Points on a hilly landscape, in no order, each with its height.
A ball rolls from a point to the lowest of its 2 nearest points, and stops where none of them is lower. Distance is the straight distance between rows; heights are no part of it.
Kiv (h 597): [ 20   9  20  30  -6  26 -14  33 -19 -19  12   3  -9  -5  -2  26 -17 -57
 -13   9]
Rosat (h 244): [-17  37  -2  27 -34 -35  15 -42 -18 -31   1  21  34   1 -10 -46  22  55
  14   5]
buz (h 394): [ 54 -48 -24  19 -20 -12 -76 -15  30  22  17 -59 -29 -51  15 -52  16  21
   3 -22]
Gemav (h 163): [-29  -1 -27  31  35 -37  27  11 -42 -11 -13  24  61  -7  -7 -39  -9   9
  -7  25]
fesad (h 242): [-18  30 -36  31  -5 -48   9  -8 -24  27   0  33  23   1 -29  -4  -7  20
   1  -9]
lokas (h 241): [  5 -12 -22 -18 -12  34 -51  22  12  23  35 -24   1 -49 -59 -16  23  -3
 -64  -9]
kuv (h 308): [-16   7 -12  31 -37 -56  22 -15  -2 -11  -6  37  13   2 -14  15 -30  45
  29 -11]
ronot (h 300): [ -5   5 -17  39 -65 -39  -2 -50  -6 -19 -21  -9   7  -4 -10 -43  -3  75
  17   3]
gutud (h 296): [-29  16 -22   7  18 -24 -11  27  -2 -11   4  69  34   2 -10 -13  33  -4
 -10  16]
fopib (h 353): [  6  23  61 -20  15  -8  61 -32  27 -42 -58  -4  -4  46  44  34 -13  74
  14  -7]
kosa (h 411): [ 46 -26 -10  23  -1  24 -73  -7  21 -13  -5 -44 -11 -46  13 -40  15 -31
  -7 -36]
sovo (h 554): [ 35  22  39 -35  55  43  48  25  55  13 -21   2 -46  25  -1  62   1   7
 -25  24]
Dedid (h 460): [-17  -3  24 -47 -11   4  34   3  21  13  57   8 -24  -7 -39  76  -4  10
   2 -21]
Bove (h 315): [ 15 -53  -9 -10 -40   9 -77  -2  38  41  10 -68 -28 -56 -16  19 -19  -4
 -26 -16]
Pag (h 194): [ 17 -13 -60   0  20  17 -43  27   8  37  45 -32 -13 -35 -68 -43  15  17
 -62  20]
gife (h 451): [ 23  24  44 -19  42  14  22  28  21 -32 -24  -4 -38  27  16  70 -33 -44
 -29   2]
tupe (h 494): [ 30  18 -13  23   9  13  -8  36 -48  13  13  20   2  -9 -24 -45  26 -24
 -39  12]
nul (h 416): [  4 -24  19 -47 -24  32 -24  40  28  27  50  -9 -42 -10 -45  73  -3 -11
   4 -17]
zanof (h 340): [ -4  -6  27 -11 -28  -4  26 -62  35 -65 -72 -58 -15  41  74 -22 -30  41
  46 -15]
reka (h 537): [-38  12 -12 -13 -48 -36  19  -6  -5  27  35  22   7  -2 -38  47  13  56
  24 -22]
tam (h 375): [  1  -1  -3  -6 -52 -37  27 -57  43 -23 -36  25 -21  28  37   5 -14  47
  57 -14]
mases (h 235): [-32 -12 -11  26  52   4  32  21 -32 -25  -4   6  58  -7  17 -35  -3 -36
 -21  19]
besov (h 339): [-35  -1 -15 -33 -18  11 -19  40  15  34  79  -8   9   6 -61  22  13  16
   7  10]
Kugip (h 359): [ 28 -28 -42  -5 -17  43 -70  23  -4  67  12 -76 -16 -54 -43 -22  35  24
 -27 -22]
vin (h 626): [  7 -30  -2  -3  35  24 -23  17  17   8  -1  24  -1 -19   3  -5   8 -67
  -5  21]
nupar (h 643): [  7 -14 -20   3  28  27 -32  18   3   5   3   9  34 -12 -22 -39 -20 -59
 -45  18]
Kav (h 536): [-26  35  34 -19  23   0  67 -27 -22 -22 -23  -8  16  48  98  33 -39   6
  13  14]
Regim (h 648): [ -9 -10  12 -10  41  10  16  30  -8 -10  -4  20   5  12  30  -8 -28 -67
  13  32]
sike (h 534): [-10  28  14 -10   0   4  23 -10 -25 -13  -6  41  55  15  33  -1  -4 -37
  -6 -11]
zosa (h 499): [-42   8  29 -37 -31 -31  34 -21  22   3  21  23  -7   7 -20  74  10  38
  14 -21]
sof (h 321): [-13 -12  -2  13 -35 -21  -9 -40  16 -37 -56  -6   4  -1  45 -52   7  37
  70 -10]
saz (h 145): [ -5  30 -48  13  29 -29  17  -4 -42  48  10  30  11  13 -61 -40  30  71
 -26   9]
solek (h 329): [-26  35 -11  24 -15 -15  23 -26 -17  -7  44  13  17   0 -49 -16  47  31
  22   0]
Vuli (h 186): [-28  20 -52  18  -3 -69   9 -27 -34  36   2  24   3   1 -34 -35  31  70
   9 -10]
tazef (h 697): [-33  11  19  20  15 -40  13   5 -51 -29   9  21  46  30  52 -51  -1  -2
  29  16]
Fepe (h 681): [-34  -7   9  16  14 -48  25  -5  -1 -44  13  36  21  19  19 -19  -6   0
  33  24]
rodu (h 466): [ 28   7 -28  21  50  26  -9  37 -64  20 -17   1   4  -1   2 -70  10 -24
 -70  25]
tanen (h 344): [ -1   1  -4  13 -78 -36   3 -52  17  -4  -9   2 -24   5   0 -12  -3  66
  58 -24]
mon (h 493): [ 44  14  28 -23  16  56  11  19  25 -15  -4  16 -28   7   9  38  20 -40
   2   3]
pekel (h 338): [-10 -31 -25 -28 -36  22 -88  37  13  56  36 -68 -24 -37 -29   1   1   0
 -26 -28]
suz (h 376): [ 46 -33 -38   6 -39   7 -74   5  24  53  18 -74 -27 -65 -19 -39  25  57
 -20 -33]
barik (h 303): [ 14  20  42  -6 -13 -14  52 -55  14 -57 -38 -17   4  47  66   3 -21  36
  47  -9]
supid (h 649): [  0 -41   1 -25  34  14  -6  17  36   5   5  -1 -33 -10 -19  42  -2 -60
  -2  -9]
gito (h 490): [ -9   1   0  -7 -17 -19  59 -31 -20  13  28  29 -12   4 -12  25  -3 -25
  26 -25]
Sakab (h 549): [ 10   5  -4  23   4   0  26  17 -30  -2  10  30   9  -9 -27  -7 -13 -29
   1  19]
ziv (h 293): [-19   9   0  24 -17 -26  16 -39  -5 -37 -21  10  38  13  37 -60  26  45
  57  14]
Zafe (h 528): [ 38   8  -2  14  -5  42 -40  12 -13  38  10   6 -13 -15 -32 -22  24 -36
 -19  -7]
kasi (h 440): [ 42 -21 -38  13   8   9 -67  -5   0  35 -14 -40 -19 -47  -8 -68  25  -5
 -62   5]
ler (h 371): [-14 -28   2 -41 -19  26 -46  44   4  57  45 -48 -22 -24 -41  36   2 -25
 -11 -44]
Megap (h 236): [-37  24 -27  -3 -10  -2 -16  17  -7  36  63  13   4  -9 -64 -11  31  13
 -15  37]
Sako (h 285): [-16  -6   2   9  28  24  -1  41 -64 -15  -8  -8  38 -16  40 -25 -25 -59
 -33  -5]
Nipon (h 257): [-33   5  17   1 -28  -7  45 -46 -19 -43 -37 -23  29  33  91 -30  -9  19
  50 -14]
donid (h 217): [-19  15  -2 -13   4   2  -3  10  22  -7  26  49  15   6 -14  26  24  -7
  19  14]
dume (h 571): [-41  16  13  12  -4 -11  57 -25 -32 -24 -35  -1  35  18  53  36 -37  -4
  29  23]
Sanu (h 524): [ 56   2  28 -40  47  58   7   8  63   4 -19 -17 -45   0   3  50  -6 -26
 -26 -20]
rabe (h 286): [ 19 -35  -7  -8 -32  31 -57  12  22  23   4 -21   1 -58 -29  10  -7 -35
 -43 -15]
Reg (h 484): [ 14  27  39 -15  36  41  38  27 -19 -23 -29  -9   5  33  60  46 -27 -43
 -22   6]
mefov (h 678): [-16 -49  -8   1  31 -14  11   3  15   1  37  15  -6  -1 -46  28 -19 -28
  13  -9]
rupob (h 343): [  4 -28  11   7 -53  -7  -5 -32  13 -51 -66 -36 -23  28  56 -46 -35  35
  58 -18]
Guka (h 548): [ 15   3  11 -12 -14  48 -35  13  -3  27  10   1 -16  -7 -35  38  33 -39
   1   4]
Pakor (h 616): [ 24   1  14  20 -10  33 -57  31 -12 -14 -20 -15  -7 -10  29 -17  -2 -64
 -34  11]
dig (h 425): [ 36 -16 -18  43  28  26 -57  12 -21  -2 -17 -43  16 -25 -24 -44   9 -41
 -37 -27]
zorig (h 111): [ -9   5 -53 -12  17  -3 -11  26  -3  37  50  21   7 -25 -63 -27  19  16
 -63  28]
Rened (h 399): [ 17 -17  48  -8 -15 -35  38 -43  35 -33 -75 -17 -36  23  45  22 -32  79
  25 -21]
simid (h 358): [-16   4  19   4 -19 -32  42  -4  15 -27 -21  27   0  15   3  54 -35  36
  40   4]
lapi (h 74): [-14  19 -45  23  49 -24  21  -8 -34  13 -11  39  42   5 -26 -44  22  34
 -40  30]
gogez (h 519): [ 53 -19  41 -13  -9  66 -36  15  38  15 -17 -10 -35  -9  -4  25  17 -49
   7  12]
Gos (h 405): [ -1  18  32  -7  14  -1  43  -2  14 -30  -4  16 -17  29   7  60 -14 -12
  13   8]
sano (h 452): [ 36  19 -52  19  31  13 -49  22 -26  33 -12 -31 -16 -20  -9 -63   6 -26
 -76  22]
gaz (h 665): [-20 -19  20   0  46 -22  29  13  -5 -35 -13  23  23  38  52   3 -24 -26
  36  17]
Tid (h 625): [ 27   9  46  -6  12  64 -32  16 -10 -29 -21 -36  -4  15  55   4 -11 -61
 -12   9]
nos (h 666): [ -3 -30 -29  23  29  -7 -30  16  -1  25  45 -14  -8  -7 -59  -6  -7 -43
 -18  -4]
san (h 397): [  1  27  49  -9  35 -14  64 -12  27 -20 -48   8  -7  39  16  83 -22  43
   6  11]
borim (h 437): [-13  11  -1  -2 -27 -46  51 -41  -2  22   5  28 -36  12  12  27   9  21
  59  -6]
foza (h 297): [-35  -8  17 -14  -6 -19 -14  18   9  11  64  40 -11  15 -45  41  23  10
  26   5]
duk (h 404): [ -6  11  11 -13 -19 -50  40 -50  -1   1 -25  44  -1  26  53  -3 -17  10
  45   6]
Duben (h 509): [-24  26  14 -20  22  27  42   7 -29 -38   1   7  40  31  84  24 -16 -33
  -1  -2]

For each start below, name the point where the ball stops.
Kiv => zorig
suz => zorig
gito => Rosat
Zafe => zorig
Tid => lapi
sovo => lapi
Dedid => zorig
